Points, in no order, along strands that fork, close into loops and pass close to each other.
Points whose rows are less than 104 apart are linked; no others are.
<292>: [  0 -12  27  23  33 -12 -20   3  -4  11 -10   9 -43  15  12 -16 -25 -32
   2  31   1   2 -13  28 -11  32  34   5  15 -33 -27  -3 -26 -19]
<1121>: [-25  25 -12  54 -48   3   1  13  11  33  -8 -11  -2 -62  11   1 -50  -9
  54 -12   1 -15  17  20  21   7  41 -12 -23 -32 -26 -15  37 -20]
<1337>: [ 13   9   0 -18 -24  -1 -24 -20   1  14 -15 -13   2  11 -30  16  14   0
 -13  -2  12 -12   5   2 -29  -5 -60  29   0  21  15  -9 -13  20]
<70>: [-25 -14   3  33   9  -9  20   3  -8 -21  21  -4 -12  -1 -31 -20 -20 -18
  22  31  22   7  -2  -2  28  30  48  -7  -8 -15   3  20 -33  -7]
<855>: [ 16 -12   3 -10  49  16  31  64 -26  39  -3  30 -25  -6   6  31  21 -50
 -21  -8 -40   7 -56   7 -57 -14  -4  14  -7  -3   8  34  -7  19]
<25>: [ 15 -12 -20 -37  -1  35 -20   6  30 -12  -9   8   9  19   5  15  25   0
 -35   1   2 -16   7   1  24 -19 -28 -11   5  31   7  -6  36   5]
<480>: [ 32  14 -35   0  -1  22  39   7  11 -21  30 -13  31   0 -17  -7  18  13
  16  -4   6  17   3 -12  10  -7 -13   0 -21  45  31  10 -23  39]
<771>: [  4  -3   7  -4   8 -17 -22  -2  34  -9  33   2 -23  19  30   5  12  26
  19   3 -13   7  10   7  20 -38  14 -14  -1   5   0 -58 -21 -29]
<482>: [ 50  -8  19 -54  55  20   5 -19  21   4 -26  28 -29  16  42 -21  23   5
 -29  15  24 -11 -58  -1  20   6 -11  -8  40  29 -41  16  19  11]
<873>: [ 13  -4 -31  16   6  47  33 -22  -9   3  22   2  14  -6 -33 -21  18  10
  -4 -15  31  15 -18 -29  31  -7 -28 -11   1  39  30  15  -8  31]
<1077>: [-23 -12  26  10  -9   2 -34 -24 -16  12  16  11 -11 -23  -1   7   8   9
  -4 -17   7  -6  -2   0  12 -25  -6 -14   7  -1  -9 -37  -1 -36]
<352>: [ 24  20   6 -33  -4   0 -16 -45  -9  13 -32  -2 -29   5   6 -26   1  19
   7  10   6   6   7   6 -34  35 -40  36  35  18 -37 -36 -28  25]
<603>: [-11  -4  12 -25  12 -14 -17  10 -23 -14  18   9 -17  14 -62   4  21   1
   0  28  26   1 -40 -17  14  41 -29   6   4 -14  22  41 -47 -13]
<1322>: [  4   4 -38 -33  24   7  47  11 -44  22 -23   4   7  -5  -3  -5   3  -1
 -46 -13   1 -20 -52 -26 -21  34 -37  10  29   3  -1  58  19  25]
<989>: [ -9 -30  45  11  13  -4  -1  -3  -9   5  39  -3 -33  16 -65   1   8 -14
  23  36  32   2 -34  -5  14  10 -10   7  -5 -10  16  20 -61 -24]
<50>: [ 15  -3   0 -11  24 -33  11  -4  25   0  -6 -38 -37  51  -4 -14   5 -21
  61  26 -15  18   9  20   0  24  21  11 -34  14 -16 -16 -28   5]
<543>: [ 11 -12 -37   5  -6  26 -24  -7  55   0   3  14  -8  23   9 -15  11  22
 -12 -13  18  21  20 -40  79 -16  14 -44  -7  15   0  12  22 -12]
<250>: [ 30  15  -1 -19 -10   4   0  39 -11 -47 -17  -7  29 -22  -1  12  10 -12
  -6  28 -18  13  -9  29 -29  -5 -17  24  -1   2  27  29 -11  25]
<1151>: [-20 -21  28 -22   2 -44 -28   5 -37 -14   2   6 -15  21 -28  31   6  -4
 -12  17 -24  -3  -4   3 -57  -6 -20  23  -8 -31   5 -10 -37 -12]
<139>: [ -7  11  12  34 -55 -40 -54   0  15  12 -14  -5 -14  -4   8   8 -18  15
   0 -17  -2  -1  45   1 -15 -60   1  18 -34 -53  31 -14   3 -11]
<1032>: [  8 -20 -37  31   9  17  30  -1   0  21  33  16 -10  30 -19  -7   2  -6
   1 -22   2  20   2 -43  42   6  26 -18 -45  16  11  10  -1  18]
<468>: [ -5  29 -12   4  -4 -10  44   8  -5  31   1   5  10  -4 -11  32  10 -11
  31 -31 -35   1  27  14 -41 -18 -21   5 -59  16   4 -42   7  10]
<854>: [ -9  -3  24  28 -41  -8 -33 -21 -16   5   2 -15 -14   5 -57 -11 -18   4
 -10  12  46  -3  18  -3  -9 -16 -22  42  -7 -42  52  24 -48  12]
<1533>: [ 24  22   3  -9 -14  25 -17  17  49  10 -17  -3  19 -23  17  33  33  -8
   1 -19 -24 -12  10  37 -11 -36 -32   4  -7  29  -4 -28  49   3]
<1329>: [-15 -11  18  60  11  23 -14   5   8  34  13  19 -31 -35 -12  -9 -14 -27
 -11  -4  22 -14 -17  15  13  -4  33 -20  18 -33  -1  -5  -3 -16]
<474>: [-15   0   2 -13   7 -10  61  41 -24 -16   6 -28  52  -8 -32  30   0 -17
  37  20 -27 -13  -8  17 -11  56  32  -5 -16  -9  -3  32  10 -10]
<1028>: [-18  13  -1  23 -61 -33 -12  -3   6   2  11 -11  25   6  -7  13 -30  27
  30 -19   1   4  56 -10   9 -15  34  -7 -55 -13  29 -18  16 -24]
<992>: [ 17 -10   5 -41  21  17  -9   1   8 -58   2  -6  27  -2  14 -16  20  14
 -18  33  18  12 -24   3  26  24   2  -6  35  16  -3  34 -11  -1]
<39>: [ 12   7   9 -23  22  21  14  -7 -32  -8  11  23  -2 -35  18   6  20  25
 -20   5 -11   5 -38  -7 -35  -7 -31  19  23  24  -2  -4 -36   9]
<904>: [ -6 -25   8  17  11 -34 -13  19   4   8  -7   6 -22  36 -14  24 -11 -40
   6   3 -34  13  11   9 -11  -3  34   3 -41 -24   3 -10   7  -8]
<197>: [-17   7  17  33  13   5  27   8 -14  15  -6  -1  10 -32 -15   7 -16 -26
  16   5  -3 -15  -8  20 -17  28  23  -3  -1 -17 -28  -2  17   2]
<1311>: [ 11  -2 -44 -35  -3  12  40  18 -35 -10 -31  -1  31  10  29  -6  -7  -4
 -50  -7   5 -25 -23 -13   1  18 -33   2  12  10  14  58  33  35]
<965>: [ -5  -8  28  -4   6  27  -4  20 -18  21  -5  20  20 -41 -32  46  17 -33
 -21 -17 -22 -24 -28  22 -44  -6 -38   8   0   5  -2   4  17   4]
<914>: [ -6   2   6  -7   5  10   0  -2  10 -40  17  10  35 -17  52 -11   8  34
 -15  -1  -8   8   7   9  23 -29  21 -32  30  16  -2 -28  12 -16]
<420>: [ -4 -27 -19 -28  26  11  -3 -24   8  -4  15  18  -8  54  12  -9  21  30
 -47 -18   9  -6  -6 -46  48 -16  -4 -39  17  19  -2  -5  22 -11]
<669>: [-18  -1  18  21 -55 -32 -21   5   2 -13  37 -12   8   8   9   5 -13  32
  35   3   8  -3  36   3  19 -57  34 -14 -43 -23  36 -36  -9 -34]
<1156>: [ -7  16  -1   1 -11  -5  21  -3   2 -28  17 -35  27 -13  18  -4  -4  27
  44   8 -11   1  23  22  18  -6  23 -11  -7  23 -24 -45   1  -9]
<651>: [ -8  17 -15  28  18  -1  57 -11 -17  19   0  -5  -8 -12   3  -4  -5 -15
  32 -21 -24   8   1  14 -13  18  21  -5 -18   2 -27  -3  11  17]
<105>: [-26 -48 -10  21  39 -12  -3  -3 -18   8  21  29 -16  57  -9   4 -12 -15
 -36  -9  18   9  -4 -44  35   5  33 -30   3 -26   8  19   3 -14]
<109>: [ 27 -10 -14  -1  24  11  27  28  16 -32  21  -3   3   6 -21  -9  13 -34
   8  39   3  19 -41   1  26  25   5  -6 -15  16  34  57 -36  17]
<170>: [ 17  12  15 -45  -5  11 -22 -34  -1  -7  -2  -5   5  -1 -21   5  24  37
   7   8  10 -20   5  -3 -32  22 -53  24  24  33  -9 -37 -25   5]
<380>: [ 29  12 -20 -42  10  15  -4  26  11 -65   3 -12  10  -8  33 -18   6   5
 -12  44   0  32 -15  13   3   4  -6  15  18  17  19  27 -30  13]
<242>: [ -2  -8   1  26 -22 -18  18  -8 -10  -7  26 -21   6   9 -54  -9 -10   1
  35   9  19   9  17 -14   1  11  -2  14 -53   1  39  10 -43  14]
<172>: [-23  23  20   2 -25 -17   8   7   2 -19  11 -23   9 -31  18  22  -8   6
  52  10 -15 -11  22  52   1 -33  19 -13 -16   6 -11 -49  12 -34]
<140>: [-46 -15  23  53  -7  25 -38   0   4  27   7  23   0 -37   0  -9 -27   0
  -6  -5  34 -14  15   2  31 -10  40 -28  42 -32 -10  -3  15 -34]
<322>: [ 34  43  -9 -35 -17  -6  13  32   2 -29  -2 -34  14 -26  -9  -1  22   9
  22  32 -18  22 -17  27 -50   9 -36  44  -5  20  21  11 -39  27]
<1199>: [-21   2   8 -20 -22 -15 -35 -30 -16 -40 -16 -13  20  18   3 -14  -9  26
 -12  15  23  12  32  -3  -3  11 -22  23  31  -3  18   4 -29  11]
<786>: [ 14  -6 -39  15 -32   8 -17  20  74   7  -1  -8   5  11  15  -8   3  17
  32 -24  -2  20  40 -35  59  -7  40 -38 -35  -1 -10   0  30 -25]
<808>: [ -4   7  16 -41 -52   4 -27 -19  21  -8 -12 -25  31   4 -10   9   7  26
  12   0  13 -13  48   2  19  -3 -11   2   8  15  -3 -17  32 -18]
<555>: [-17 -14  45   6  -5  -5 -52   7 -19 -22  -3  17  16 -17   7  17   5 -12
 -24  21   1  -5  -1  32 -18 -27  10   1  34 -26  20   6  -3 -21]
<1518>: [-10  20  -8  47 -45  -4 -27  -2  30  14 -26  -5  -1 -35  10  -6 -25 -11
  16 -19   3   6  33  12  12 -12  31  -1 -21 -34  -6  -7  24  -7]
<821>: [ 28  10 -20 -45   5 -16  33  10  36 -28  14 -33  28  36  -5  10  14  12
  41  32 -17   2  24  18 -11  16  -9  32 -25  38  12 -18 -29  17]
<1570>: [  2 -16   4 -34  48 -13  17  15 -12 -27 -16   2   8  21  14   4  -5 -17
 -29  25  -8 -12 -27  -5  12  46  18 -10  37 -23 -20  55  21 -15]
<373>: [ -6   9  11  21 -47  10 -32 -29  36  35   0 -16 -42 -36 -10 -21 -11  27
  49 -12  23 -11  17 -18  23  -7 -15  -5  -7  -8 -26 -30   1 -34]
<949>: [-14  10 -49 -22  -9   1  30 -17 -46 -19  21  -9  39   8  -9  -2   3  55
  -8 -14   6  -1  19 -40 -17  20 -35   2  -8  28  11 -11 -15  20]
<741>: [-22   7  26  25 -15 -15   5  37  -9  -6 -12 -26  37 -21 -40  26 -36 -34
  21  41  19 -23  18  32 -30  43  40  17   6 -44  14  33  -6 -17]
<1458>: [-10   8  23  32 -35 -20  -5   3 -14 -11  31  -4 -16 -23   1  14 -14  24
  26  -1  -5  -1  16  21 -19 -82   1  10 -28 -15  30 -48 -29 -12]
<392>: [ 28  27  19  13 -40   7 -51 -34  45   3  -1 -28 -34  -6  -5 -36   1   8
  13   9  48  -1  19   4  16 -19 -26  29  18 -13  14  -3 -27  -1]
<1582>: [-35   8  19  -3 -17  16   5  -7   1 -20 -12   0  51 -36  34   4  -4  35
   6 -19 -10 -12  32  14  26 -24  36 -29  24   5 -19 -23  46 -33]
<1103>: [  4  17 -32  16 -12 -17 -44  -8  10  17 -27  25 -30   5  12   9 -13  -5
 -44 -27 -16  15  24  -5 -33 -31 -34  22 -22 -19  14 -27  16  24]
<739>: [ 15  23   2 -52  34  10  57  12 -35 -12  17   0  16 -32  33  11  17  29
   0   3 -40   2 -37  -4 -41   7 -16  -1  20  44 -21 -12 -15   4]
<1209>: [ -7 -22  -9 -28  51  -9  30  -4 -29 -26  37   3  -1  25   7  -2  18  20
 -11   9 -15   3 -31 -29   9  19   7 -25   8  11 -14   8 -19 -16]
<779>: [-19 -23  32  -5  31  22 -30  26 -12 -26   5  31  23 -12  11  10   3 -12
 -56  25  15 -11 -21   4  -1  -2  14 -13  56 -27  20  37 -14 -19]
<1411>: [ 34   8 -11 -19  34  16  20   0   5  -7 -27   5 -27   3  43 -28  -1 -23
 -20   5  -6  16 -29  11  -7  14  -8  19   9  15 -20  22   5  30]
<1400>: [  3   8  -3  10 -20  -9 -52 -20  21  15 -37  14 -30   4  15 -12  -3  -5
 -25 -13   6   8  21   7 -13  -2 -22   6   7 -17 -14 -13  18   2]
<388>: [-12  11   2  11  -8  -2  32  45 -13   5  -7 -28  46 -18 -51  25 -12 -26
  23  34  11 -19  -3   1 -25  79  26  10 -12 -31   5  43   9   3]
<791>: [-16   5 -34 -54  -3 -24   5   2 -30 -44   5 -11  33  33  -5   5   3  34
  -9  14  -8   0  16 -29 -18  34 -31   9  -1  11  10   7 -13   7]
<1359>: [  0   8  26   0   1  27  -2 -17 -34  -4  -2  18  11 -63   2  -4   3   8
 -16  -7  17 -16 -33  16 -15   2 -13   1  46  11 -13   1  -4   8]
<566>: [ -8  16 -16  -6   4   0  28  -8   1  61 -18   1  -5   6  -1  32  10 -11
  21 -58 -35  -6  27  -3 -26   4 -15   0 -47  17 -25 -33  55   6]
<1344>: [ 20   8  22  57   9  42  -9   4  29  26   3   9 -27 -44 -16  -9  12 -29
   6   4  29   2 -28  20  20 -11   3 -10  13   8   5  18  -3   6]
<1395>: [  6   7 -20   3 -17 -21  12   4  42 -30  39 -22  10  25  26   2  -4  26
  40  14 -23  14  35  13  27 -20  36 -21 -38   3   6 -52 -15 -20]
<1060>: [ 16   8  17  -9  24  18  30  31 -16  32 -23   3  -3 -17 -15  19  16 -36
   0  -3 -27  -2 -33  15 -42  16 -15  20  10  12  -9  28   1  24]
<720>: [-43 -15  14  37  -2 -16 -18   3  -5  -7  10   0  14  16 -10  -5 -41 -12
  -7  22  25  -1  12  -4  28  23  54 -15  17 -32  23  20 -19 -15]
<1516>: [-18   4  10  24 -51   6 -26   4  25  31  -1 -28 -29 -56  -5 -22 -31   6
  79  -4  23 -26  12   8  43 -12  24 -19  -8 -21 -32 -13  19 -39]
<1547>: [ -3 -39 -18   1  42   2  -7 -25   3  -9  10  25 -26  43  13 -31  -4   4
 -37  -9  18   7 -11 -34  57   8  23 -43  23  -4  -9  21   5  -9]
<450>: [ 13 -19 -27 -57 -11  18   2   2  10 -10 -45   3  33  39  26   5   7   3
 -52 -15   2 -32   7  -2  25  -7 -24  -3  10  26 -11  13  74   7]
<1056>: [-22 -35  -4  26   2 -36 -35  27  16   0 -15  19  -9  48  22  16 -22 -34
 -23   0 -22   0  14  -1  12 -10  50 -22 -22 -47   8  13  22 -16]
<616>: [-36  -5  24  39 -32 -14 -39   6  -3  17 -10   2   6   3 -28   6 -33 -22
  -7   3  28  -1  32  -5  12   1  35  -2   3 -47  27  20  11 -23]
<911>: [ 25   3 -29  13 -56 -16 -17   0  50  14   3 -18  10  18  -5  -6  -7  13
  27 -19   1   9  50 -24  23   0  25  -9 -55  -6  15 -12  21 -23]
<19>: [ 26  27  -2 -42  24  18  45  -9   7 -27  -7  -7  34 -30  57 -12   9  33
   2  -9 -27 -10 -15  15 -22 -11  -4   8  44  44 -39 -22  16  15]
<1166>: [  8   6  -7 -31   6  -9   7  -4  -3  -7 -38 -25 -16  20 -36 -14   4 -21
  23  28  10   8  -8   0  -9  75 -28  29  -3   3 -13  46 -15  36]
<1521>: [  4  16 -15  28  18  13  54 -23  10  27  -5 -14  -6 -16  11 -40  -8   7
  34 -13  -2  11 -12 -10  27  25  22  -5   2  21 -43  -7  14  24]
<995>: [ -8   4  51  -2  -5   8  -8  13   2  -5  14  -6   6 -32  10  21  10  -3
  43   3 -14 -21 -22  42   1 -33   5 -27   0  22 -29 -50  14 -38]
<870>: [ -8  -3 -39  10 -26   0 -16 -10 -32   7  -1  30  28  32  -8  25 -15  15
 -46 -45  -5  -2  28 -45  -8 -15  -6  -7 -36   0  27 -17  32   9]
<1115>: [ 30  17 -33  -1  35  17  36 -35  -5  15 -33   7 -11 -16  48 -41 -10  13
 -25 -17   1   6 -25 -15  -4   8 -10  12  41  24 -35   1  21  34]
<96>: [  9  18 -24   5  34   6  35 -35 -49  41 -21  19 -20 -21  19  -7  -8   4
 -35 -37  -9  -4 -28 -21 -41  -1 -32  22  30   9 -18   8   6  30]
<386>: [ -8  -6  33   6   6 -41 -22  -9  19   8 -21 -18 -50  28   0 -11 -24 -31
  40  29  -2   4   6  32  -4  36  38  15  -8 -45 -36 -11  -5 -24]
<833>: [ 13  16   3 -23  -4  14  -5   4 -20 -36  17   9  18 -42  15  17  22  19
 -25   6 -20  15  -9  25 -45 -40 -35  20  14  25  21 -17 -44   0]
<470>: [ 43   2  31  29  15  33  -7  16  46  17   8  11 -47 -32  11 -16  27 -31
  16   5  -4  20 -35  20   7 -35  -7  -7   2  30  -1   4 -21  -3]
<1033>: [ -7   5 -11  13 -27  -3   5 -25  -2   4  10 -14   4  13 -36 -25 -13  13
  16  -5  33  22  31 -18  30  23   3   4 -17   5   7  -4 -15   9]
<1564>: [ 19   9 -19 -30  11 -23   2  -9  15 -18 -20 -36 -23  42  -1 -22 -11 -20
  36  31  -1  21  16   7 -12  46  -2  36 -13   7 -15   5 -26  30]
<214>: [  3 -14 -37 -13 -12  -5 -21  10 -10  11 -37  29   9  30  25  23  -5  -9
 -61 -35 -13 -12  23  -9 -24 -27 -32  13 -19   1  17 -12  45  20]
<42>: [ 44  21 -28 -18  13  16  11  28  55  15  -7   2   8   4  51  19  29 -18
  -5 -21 -41   0   3  22  -1 -40  -8  -6  -7  33 -15 -27  45   6]
<1095>: [ 16 -31   8   4  52  13  19  52  -2  10   7  17 -12  13 -12  27  16 -53
 -19  13 -17  10 -62   3 -11  -2  12  -5 -15  -8   3  47 -10   5]
<231>: [-50 -37  -2  13  30 -35 -18   3 -25  11   2  32  -5  51  22  20 -24 -11
 -39 -22  -5   0  10 -25   7   1  38 -29  -1 -40  -6   4  26 -29]
<562>: [ -6   5  22  26  -9  -8  18   3 -45   7  38  -1 -20 -26 -30   2 -11  -5
  32  20  10   3 -16  15 -33 -14  -2  22 -14  -9  16 -10 -54   3]
<1385>: [-17  -3   3  51  -7 -13 -37  12  25 -16 -10   5  -6   2  22 -32 -38  -7
  10  15  13  17  22   6  52   0  65 -21  15 -45  11  15  -2  -6]
<137>: [-65  -6  14  49 -54   3 -48   1  13  36  -4  14  -6 -12 -12  -3 -41   9
   9 -17  44  -1  42 -20  27  -3  38 -21  11 -55  10  19  16 -30]
<962>: [-11   4 -12   6  15  -5  29 -14 -22  44 -37  11   4   0   3  23 -15 -19
 -14 -53 -26 -15   6   3 -18  13 -10  -8 -13  -4 -33  -1  72  12]
<680>: [ -5   3  -2  22 -18 -22 -11  -3 -22  12 -12  23   8  -6 -10  39  -1  -7
 -21 -24 -20   1  18   9 -50 -37 -22  16 -30 -19  27 -35  13  16]
<1578>: [ 34  -2 -15 -12  15  25  -2   6  25  -5  -3  12  -2   2  21  -5  18 -17
 -24   1   1   8 -12  14   2  -7 -24   5   8  35   8   8  10  25]
<858>: [ -9   1   0 -28  28 -24  47  25 -38 -22   9 -16  29   0   6  22   2   4
  20   3 -44 -13 -22   4 -19  41  17  -5   9  -1 -29  19  10  -7]
<1154>: [  6   7   4   2 -58 -25 -54  -3  49  26 -23 -21   1  -2   1  26  -5   2
   7 -28 -17  -3  44   0  -7 -39  -8  14 -37 -33  16 -28  33 -27]
<698>: [ 15 -15  10  33  16   5  26  15  15 -17  35 -20 -15  -8 -19 -20  -1 -29
  37  34   8  31 -25  13  18   8  29   3 -18  -2  15  22 -52  11]
<76>: [ -8  -2  -5 -45  41 -30  37  36 -46 -15  32   1   4  12  10  15  28  20
 -16   4 -51  -6 -52 -25 -29  37  -1 -18  10  -2 -25  20  -8 -27]
<723>: [ -7   4  13  23 -28  -2  46   5 -30   4  43 -26   6 -18 -60   2   0   9
  61  11   4  -8 -12   2 -22 -10 -15  21 -42  19  33   7 -52   6]
<580>: [ 21   4 -16 -31  40  15  45   6 -41  33 -16  19  -3 -23  24  -2   8  -3
 -41 -23 -16  -6 -54 -13 -46  -3 -42  23  31  26 -12  39  13  32]
<553>: [-14   1 -15  27 -29  -5 -16 -19 -14  28  -4   9  -3  11 -26  -3 -13   6
 -16 -31  14  15  33 -32  15   3   1  -7 -38 -10  11  -4  16   7]
<531>: [ 31  18 -22 -29  32  17  42 -14  24   8  -9  -2   3  -3  62   1  18  12
  -9 -31 -43  -5 -12  11  -4 -25  -2  -5  20  41 -41 -30  50  16]
<650>: [ 10  17  10  16 -63  -8 -63 -27  48  27  -3 -39 -49 -18   4 -24 -15  22
  33 -12  22 -12  28  -7   7 -30 -29  20 -14 -26 -11 -24 -28 -35]
<410>: [-43 -13  24  41  -3  24 -26  -8  22   9  -3  34   7 -33  30 -23 -10  11
 -15 -18   5 -14  -8 -10  45 -17  49 -57  62 -28 -27  -2  37 -42]
<1157>: [-30  -8  25   6   2  11   3 -20 -15   5  -9  18  19 -30  31 -10  -2  20
  -9  -6  -9 -20  -8   1  22  -6  36 -31  48 -18 -51 -20  43 -28]
<1223>: [ -3  -6  44  38   5 -18   0   0  -5  24  34   0 -60   0 -32 -18  -7 -21
  37  27  21  -4 -31  16  -7  -3  14  16  -9 -20   0  -4 -59 -17]
<971>: [-24   0 -19 -24 -10  -2 -24 -38 -15 -21 -21   5   4  20 -19 -27   0  33
 -24   1  44   5  20 -33  18  30 -22  10  33  -2   6  19  -2  12]
<512>: [  8   1 -21 -53  17 -28  12  -6   8 -37   8 -19  16  44  14   8  10  26
   8  15 -25  -1  29   3 -15  23  -4   9  -2  23 -17 -33  -5  -1]
<1057>: [ 12  27  29  16 -30  22 -23 -42   9   1 -10 -12 -11 -38 -33 -42   0  20
   5  17  54  -1  -5  16  26   9 -34  20  25  18  -2  -1 -29  11]
<849>: [  3  -8  -4  27  51  -2  48  11 -18  17  22  14 -29   6  10  -6  -2 -25
  13  -4 -18  23 -24   4 -21  -7  21  -8 -17   6  -7  -1 -22  20]
<1275>: [ 19 -30   3 -46  52  25  14  -9  16  -2   1  24 -15  36  14  -7  30   1
 -31 -16   8 -31 -54 -25  48  -2 -11 -35  20  36 -21  18  25  -4]
<896>: [  8  19   4  15  -2   1 -43 -43   8   6 -34   9 -46  -4  20 -40 -13  -1
 -15  14  16  19  -5  18 -17  13 -26  25  31  -8 -21 -25 -14  15]
<609>: [  1 -24 -31  16  39   7  38   3 -22  20  47  19 -15  30 -12   5  19  -8
   4 -22 -12  18 -18 -37   4 -17  -1 -25 -30  26  15  -5 -25  16]
<177>: [ -2   0  28 -10  11   3  -2 -10  -7  -3  24  -1 -24 -11  13  10  16  25
  26  -3  -8  -6 -10   8 -11 -16  -8 -11   8  22 -24 -63 -20 -25]
<68>: [ 11   4 -23   1  30  38  62 -27 -12  -8  23  -3  17 -19   8 -28  16  31
  -7 -11  13   5 -31 -30  29  -8   1 -24  22  51 -12  10  -2  22]
<585>: [-11   0   9 -13 -67  -2 -65 -18  42  20 -25 -15  14   4  -4   6  -2   9
   5 -21   9  -1  54 -12  23 -13   2  -3  -7 -22  13  -1  40 -31]
<1183>: [  3 -40 -20 -32  42  -7   0  16  -6  -1 -19  15 -19  53  20  -6   8 -38
 -32  10  -9  -6 -23  -7  22  18  -4 -16  -2 -13  -6  45  20   2]
<915>: [  3 -21 -18 -18  46  16  62  15 -25   0  45   3   8  20 -18  12  35  12
  -3 -19 -19   0 -40 -41  16   7 -11 -38 -18  48   8  23 -12  -1]
<1490>: [-28  -9  16 -27 -20 -43 -53 -13 -22 -29  -4 -11  11  24   1  12   3  24
 -15  18   1  -2  33  -5 -34  -7 -29  12  11 -19  20 -18 -33 -19]
<944>: [ -2  18  -1  -3 -11   5  -5  -2  -2 -39  19  11  33 -34  35  14  12  34
 -14  -8 -17   7  21  28 -17 -51  -8  -4  18  13  12 -51   2   2]
<1492>: [ 25  20 -37  -9 -28  27  29  -1  29  14  33  -8  45  13 -32  10  13  20
  10 -25   3  -2  37 -19  18  -6 -20  -1 -29  49  25 -25  10  24]
<500>: [ 28   2 -30  -9 -13  37  -9   0  48   9  15   3  14  -4  17   6  24  24
 -31 -20   0  -6   6 -25  47 -42  -6 -36   7  26   0 -21  32  -9]
<81>: [ 25  34  -5 -42   0 -25  38  29   7 -11   7 -38  10  20 -12  15  16  12
  49  28 -36  12  10  13 -58   3 -24  45 -27  14  16 -15 -51  24]
<490>: [-26 -24   1 -28  10  -9 -13  -9 -24 -29  11  11   1  27 -25 -12  14  21
 -14  17  27  -4   0 -41  25  42 -11 -10  21 -10  15  34 -31   0]
<496>: [ 12   6 -30  20   7  22  47 -12  24  18  20  -8   1  11 -18 -25  10   2
  39 -12   1  25   2 -25  40  21  16 -21 -37  29 -18   4  12  20]
<541>: [ 21   5  28   9 -23  13 -36   8   8   9 -18   2  13 -44 -12  33  24 -18
 -17 -15  -4 -13  -5  38 -28 -38 -39  15  -2  16  26 -11  27   1]
<648>: [ -3 -12 -34 -42  -5  11  -1  -3 -13 -36 -34   0  33  21  40 -10   4  15
 -66  -2   8 -19   3 -16   7   2 -29   2  37  19  12  27  42  23]
<1305>: [  4  -5   5   3 -23   1 -33 -18 -21   8 -22  -4  -5  12 -58   4  -4  -8
 -22   3  36  -1   1 -14 -15  13 -46  32  -9 -12  32  27 -20  24]
<599>: [ 10 -11  11  -9  12 -55   0  11   6 -14 -10 -22 -16  35   2  15 -11 -35
  36  22 -26  11  14  32 -28  15  24  18 -31 -22 -11 -13  -8 -11]
<1029>: [-45 -11  63  -5 -24 -12 -50  -7 -10 -10   4  10  18  -4   0  11   0  21
   0  12   9 -16  19  15   7  -9   7  -7  40 -12   2 -15   2 -51]
<1279>: [ 14  10 -47 -21  -9   4  35 -22  -7   3   4 -13  29  27  -5   6   3  27
 -12 -20   1  -8  34 -29   0  20 -22   2 -11  29   2 -13  26  29]
<975>: [-16   3  16  11  10 -19   7   2 -38   7   7  10 -20  -1  -8  19  -7  -9
   0  -4 -26  11  -3   6 -51  -9 -22  21 -18  -3   5 -26 -23   6]
<1193>: [  9   1   1  31  52   4  13  -5  14  35 -21  15 -55  13  14 -29  -7 -54
  -1   1  -8  14 -28   9  -8  43  26   5  12 -22 -30  18  -1  19]
<1291>: [-24   0  52  16  -5   2  -2  23 -19  14 -11 -21  16 -42 -28  28 -22 -39
  13  23  17 -40   7  47 -24  21  28  21  21 -28 -11  -6  14 -22]
<807>: [-13   0  46  46 -54 -25 -45   0  -8  -4   6 -14 -10 -11 -24  -4 -22   5
  -2   9  18  -7  30  14 -15 -55  -2  26  -6 -58  46   8 -27  -4]
<926>: [-16 -18  29 -21  25   3 -14   3 -11 -35 -11  15  26  -2  13 -11   1   3
 -19  26  11  -8 -17   2  24  21  33  -9  47 -11  -1  34  -2 -11]
<547>: [ 15 -19   3   0  55  19  18  44  11 -11  23  15 -16   6 -13  -3   3 -50
 -23  39  22   5 -54  -5  25  24  20 -13  12 -16  13  68 -26  -5]
<836>: [ -8  19  21  11 -20  35   3 -47 -31  -5 -12  -3   8 -51 -15 -35 -14  26
   7  15  47  -4 -14   2   3  28  -6  20  44   3 -16  -1 -18  30]
<1444>: [ 11  11 -14  -4 -24 -23  13  17  -7  -2  -1  16  41  12 -19  47   7   2
  -7 -20 -32  -5  21   6 -50 -33 -30  15 -56  16  43 -25  -5  20]
<1243>: [ 15 -26 -17  16  50  -4  -6   8  16  31 -18  32 -50  38  20 -14  -2 -56
 -36  -7 -15   9 -31  -2   4   5  17  -7  -7 -22 -13  24  19  13]
<15>: [ -4   5 -30   3  -1 -12  11  -2 -29   4 -30  21  20   3  34  15 -14 -13
 -42 -42 -23  -5  12   3 -25   0 -16   7  -5  -4  -5   4  54  32]
<66>: [ -8   8  -6  48 -30   3 -48   7  45   6 -25   0 -26 -31  34 -41 -21 -11
  13   7  19  22  13  14  36 -13  37 -17  19 -44 -17  10  -3  -6]

A piece is two or more points that can be reached from each other along the links. Count, over all rows, the pieces, the separate loops (a circle has one, a figure eight two, a Y none), the forks (points with three links) and the tips (points with one).
pieces: 5
loops: 9
forks: 14
tips: 6

A fork is a point with three links, a tip a point with one. Leave the first point through the second and follow the links. Name the first fork or tip that comes.
<992>, <380>: <68>
<1492>, <1279>: <926>
<482>, <1275>: <599>
<1095>, <855>: <39>
<562>, <1223>: <975>
<139>, <807>: <1103>
<1400>, <896>: <808>
